A landscape with many valleys, sampled at points; each row gives a point and its height.
A ball rolls from a point to the lowest of its 2 nearest points, and stops where none of them is lower. Distance is the straight distance between rows; heights are no part of it.
Nug h=545: [ 28   8  21 -13 -11   0 -15 -13 -21  15  -6  18  -4 -26  -4 -13  -4   2
 -23  16  36]
nonu h=408: [  4 -14   2 -17  18   3  -3  -7   6   4 -37   8 -24  32   1  -9  17 -12
  13  -8 -15]
duza h=773: [-32  22 -16  -5  -6  -4   5  32   8 -16  34 -11  -9 -16  19  -5 -12  12
  12  22  11]
Tulal h=478: [ 19   6  10   0 -15  -7   3 -23 -20  13   0   7  -9 -26   5  -5  -7  -4
 -14   8  13]
Gipu h=268: [-14   6 -20  -2  19 -25 -14   0  14   2  17  -3   4  19  24  22  -1  17
  -2 -19 -56]
piz h=810: [ -2   5  -9   6   7  -7  16   3   2  19  13 -27 -23   7 -35  10  -1  19
  -5  19  14]
fasas h=107: [  7  14  21 -21  30  16 -33 -17 -23  40 -23   8  -3   2 -27 -14  21  20
 -17 -13  26]
kedum h=312: [ -5   1 -18  19  21 -18  -4  -5  23   6   9 -12  27   4 -15  21  -8  15
 -35 -19 -30]
sepud h=818: [ -1  13  -8   2  12 -10   8  26  18  10  22 -32   0  11 -41   8 -10  15
 -25  24  14]
par h=348: [  3 -24  -2   9   1   2  -2 -14   4   2 -13   9  17  19  12  -1   8 -19
  10 -22 -31]
gamul h=405: [ 25  -8   9   5 -31   7 -15 -11 -15  -6  30  -8  47 -23   3  -3  -9  15
   6 -17   1]
Lifa h=799: [  0  -6   1  -2 -23 -12  -2  -9 -16 -13  21   0  12 -24  33 -13 -13  -1
  13   2  -1]
naf h=320: [ -7 -12  -1   3  29   9  -7   7  16  15 -25  -9  10  25 -39  -3   6   2
  -7  -9  13]
Dil h=733: [  2 -26  12   3 -17   3  -3   5  -6 -23 -14  17  20  14  20 -11  -7 -20
  24 -12  -8]
puf h=703: [  1   8   3  -8  25  -7 -17  18  21 -13   4  12  -5  10   4   1   5 -13
  -6   2 -17]
vamug h=575: [-11   7  -2  16 -21   9  37  -3  -9 -10  -9   3 -17 -29  -9  17  -4 -14
 -19  18  27]
Zatu h=368: [ -1  11  -2  -7   1   0 -14  43  27 -28  44  -5  24 -13   0   9  -4   6
 -17   1   1]
Bil h=411: [ -1 -12  -9   4   2  13  20  -8   5  24 -29 -15 -12  35 -44   0  14  20
  11   4   4]
miza h=721: [ 12   0  17 -13  28  -5 -23  -5   8  -4 -17  20 -11   6   8  -6   7 -25
  -8  -9  -5]
tuli h=489: [ 21  15   5   5 -26  18   4  14  -6  -3  26  -9  14 -31 -17  -3  -9   0
 -22  10  39]
seru h=496: [-15 -11  -8   6 -14  -1   7  11  -2 -10  31 -17  14   3   9  -9  -4  11
  41  -6 -13]
buf h=479: [ -7 -16   0   0 -17   2 -14   3  -7 -10  43 -12  34   8  23 -13   5  21
  43  -8 -20]
dop h=311: [ -7 -17  -5   0  -2   0  -7  -1   3  -8   0  13  17  32  26   1  10  -8
  35 -15 -45]
tilem h=318: [ 29 -10   9   2 -11   3 -23 -29 -12  11  17  11  42 -24  10  -2  -3   7
 -10 -21  -7]
zir h=514: [  5  21   2 -13  26 -14   6 -18  -6  15   5 -15 -49  -6  12  18  13   0
 -23  10  -4]
nef h=774: [-14   9   1 -13  -3 -17  -5  -1 -17  -6  21   2 -29 -15  39 -22  -7  -1
  27  18   0]
nos h=398: [ 17   9   9  -4   2  -3   5 -35 -17  19 -27  12 -23 -15  14   4   9  -7
 -21   1   4]
tiban h=765: [-15   5  -8   2 -12   0   5  33  11 -20  36 -20   5  -3  -1  -4 -12   9
  19  12  10]
denuz h=420: [-13 -11 -22  21  -9  -7  20 -22  -3   5  -3  -7  -6   0  11  14   3  -2
   9 -13 -26]
tubu h=422: [ -5  16   3  -4  -2 -11  -1  -6  -7  -9  27   6 -24 -39  30   2  -2 -14
 -22  20   2]
nes h=719: [  1 -11  10  -7  -9  -6 -17   8  -3 -28   5  19  12  -3  32  -8 -11 -19
  17  -1 -14]
Pebik h=455: [ -5  11   5 -18  23  33   1 -29 -23  22 -49   4 -15  27 -34  -4  18  34
  -3   4  24]
gimaf h=605: [ 25  -1  29 -21   2  -3 -18  -4  -6   6 -14  15  -9 -12   0 -20  -1 -22
 -14  18  37]
Boka h=745: [ -2 -14  11   8 -24   9   8  24   0 -31   0   0  20   8   6 -10 -12 -15
  31  -1   7]
kunub h=454: [  6   9  -5   8   4   0  22 -40 -12  15 -22   2 -31  -7   3  18   9   3
 -13   2  -5]
sed h=343: [  0   8  -8  18  25  -5  -1  -7  12  19   0  -8  16  -1 -23  16   1  10
 -34 -14  -1]
fakun h=509: [-25  -3 -19  14  -6  -7  15  24   9 -11  33 -31  18  19  -2   0  -9  30
  33  -1 -15]
bev h=505: [  2  22   5 -10  19 -17  -3  -3  -4   5  28  -5 -40 -23  15  13   7  -4
 -32  19   2]
pupo h=407: [ -6  11  -7 -10   8 -11 -28  27  24 -15  52  -8  20  -5   1  11  -3  27
  -1   4 -19]
mugi h=300: [  4   9   6  -9  -3   8 -11  28  13 -23  29   7  14 -21   0  -3  -6 -12
 -19   5  14]
babup h=288: [-13  -6 -17  -1   9 -13 -10   2   7   6   5   6   8  29  21   6  10   5
  15 -18 -53]
lebu h=177: [ 20  -8   6  -2   0  -5 -14 -25  -6  -7  11  17  22 -22  24   3  -1 -14
 -12 -17 -16]
Zop h=434: [  2  -6   0 -15   6  27  13 -21  -1  16 -45  -1 -15  32 -40  -5  14  19
  12   9  23]
tifug h=739: [ 18  -5   7 -15  13  -8 -18 -18  -4  12 -13  11 -15  11  21 -10  15 -13
  -4 -17 -17]
vas h=319: [  2  10  -2   1   1  -8  -8  -8   6  -7  18  11  -1 -22  16   7  -2 -12
 -22  -2 -12]
Val h=610: [ -1   8 -11  29 -26  14  32  -2  -3   0  -5  -7   4 -17 -23  20 -13   1
  -8   0  21]
vuzo h=289: [-12   8 -22   8  15 -28  -7   7  16   0  20 -11  16  13   3  20 -10  18
 -15  -1 -41]
lota h=345: [-11 -11  -8  19  24   2   1  10  28   7 -25  -3  25  27 -29   6  -2  -1
 -10 -21 -10]
kebaf h=608: [ 25 -14  14   6 -39  11  -5  -2 -23   4   3   0  41  -1  -6 -14 -17   2
  16 -11  21]
mufit h=563: [-16  -2 -11  13 -12  -5  22   4  -6 -14   7  -8 -14 -18  10   1 -13  -6
  11  10   4]
tik h=658: [  8 -14   7  18 -34  18  20   0 -12 -15 -33  13  22  -2  -9  -3 -15 -16
  10  -9  17]
givus h=481: [  2  11  -6 -16  19 -13  21 -28  -3  21 -14 -19 -50  18   7  21  20  11
 -12  10 -14]
Kav h=786: [-21  11  -5  -6  -5 -12  -7  -2 -10 -13  29   5  -3 -26  46 -10  -8   4
  22   0 -13]
kure h=222: [ -1  -7  15 -15  31  21 -37  -4  -1  38 -17  -2  10  15 -31 -17  18  10
  -4 -19  12]
mevok h=753: [  6  -8   6 -21   4  -7 -16   1   0  -2  -3  13 -15  21  25 -16  10  -9
  25  -6 -22]
rerol h=386: [ -3  -8 -10  14   1   7  22   3  12   5 -18  -9  -6  18 -37   9   0   1
   4   6  10]
rap h=497: [ -6  -3  -2   7  -7   0  26 -24  -7  -2 -20  -1 -34 -11   3  11   3 -11
  -4  20   5]
terop h=685: [  0   7  11 -30  13   1 -22  35  15 -19   6  25 -16  10  14 -13   1 -21
  15  21  -2]
pafug h=813: [  6 -17  14   6 -34  -3  -2   9 -18 -28   9   4  33 -24  33 -13 -24  -1
  17   5  15]
Pidi h=802: [-13  10  -6   2   7 -15  27  -5  -2   8   8 -26 -44  -2 -18  14   4  15
 -11  33   9]
Reku h=632: [ 19  -9   5  14 -29  20   1  -5 -20  15 -22  14  45   7 -16 -16   1   4
  12 -18  13]
pobu h=755: [ -5  -8   0   4  -9   7  10  32  17 -22   8 -10   4   5 -13  -4  -8  -6
  14   3   8]
metu h=655: [ 13   0  22 -30   2  -8 -19  17   1 -12   5  17 -16  -4  10 -22  -2 -21
  -1  22  17]
kol h=404: [ 12  10  13 -14 -17   6  -4  21  -2 -13  34   0   4 -32   3 -10  -6 -12
 -21  18  36]
Legoz h=536: [-14   0  -3   4 -16   0  25   5   2 -24 -16   6 -22 -13   7   4  -5 -21
   2  18  13]
nuf h=538: [ 20   9   2  17 -34  28  13  22  -3  -7  16 -15  27 -19 -19  -2 -13   5
  -3  -7  32]
beb h=383: [-10  -9  -1 -14  39  -4 -10   3  25   3 -38   0 -19  36  -6   2  15  -9
  -7  -8 -15]
Raba h=444: [-24   4 -27  15   2 -23  19  -6   4  -1   4 -13 -22   1  14  15  -5   6
   3   4 -25]
katul h=390: [  4 -24   3  -6  -8   4   2 -14  -6   5 -34   9  -5  24   6 -11  13 -14
  27 -10 -16]
toteg h=450: [  8 -14   2   5 -23   5 -11  -5 -16 -11  46 -22  42 -15  12  -4   1  25
  23 -14  -5]
let h=702: [  1   2  16 -21  10  -7 -24  21   9 -26  -5  32  -4   3  34  -7  -4 -26
  11   3 -15]
noked h=782: [-34  23 -18  -9   5 -11  13  32  13 -10  25  -5 -21 -12  12   9  -4   2
 -13  36   0]
kib h=357: [ -7  -7  -5  17   6  13  15  -8   9   6 -43   3   6  12 -27   9   1  -4
  -3 -11   5]
fetof h=305: [  9  22  13   3  17   8  -7 -25  -8  22 -27  19  -9 -22  -3  10  11  -5
 -32  -5  17]
Kad h=460: [-13   1 -17   5  12 -17  23 -12   2  11 -10 -18 -34  16   2  17   6   8
  -3  10 -21]
Rof h=654: [ 12 -21   7  12 -13  12   5  -5  -5   1 -36  16  22   8  -9  -9   1 -16
  13 -14   7]
pir h=634: [ 12  11  -2  26 -34  17  24  -3 -12  -4 -20  12  19 -18 -16   5 -14  -4
  -9  -6  24]
zaf h=389: [ -7 -10 -13  22  -4   2  21 -18   3   5 -27   5  -7   4  -6  15   2 -10
   0 -10  -9]
dab h=196: [  2  19  12  -3  26  11 -25 -18 -15  31 -24  16  -1 -14 -16  -2  13  11
 -28 -20  22]
mokat h=792: [-24  15 -10  -5   9 -19  24   4   4  -7  11 -12 -46  -5  11  11   0   4
  -8  31   2]
Kufik h=283: [  0 -18  -1  -6  20  17 -11  -1   8  32 -23  -3   7  34 -34 -14  20   9
   7 -20   3]
puti h=365: [-16 -16  -2  -1  40  -4  -6  21  34  -2 -32  -1   3  43 -24  -3   2  -7
  -2 -11 -14]
vol h=578: [ 28  -4  14   2 -33  21 -12  13 -15   4  24 -11  36 -14 -19 -17 -14  10
   7  -9  28]
bugi h=763: [-10   9   3 -15   3 -11 -15  10  -5  -7   6  11 -27   7  28 -10   0  -6
  27  13 -15]
rez h=378: [  5   7 -15  19   2   9   7  -9   0  23  -6  -5  11   2 -30  10   4  14
 -12 -15   4]

For each start below, name the point where the ball stops.
fakun | lebu
givus | kib
piz | fasas
Boka | fasas
Nug | fasas
pir | fasas
Rof | mugi
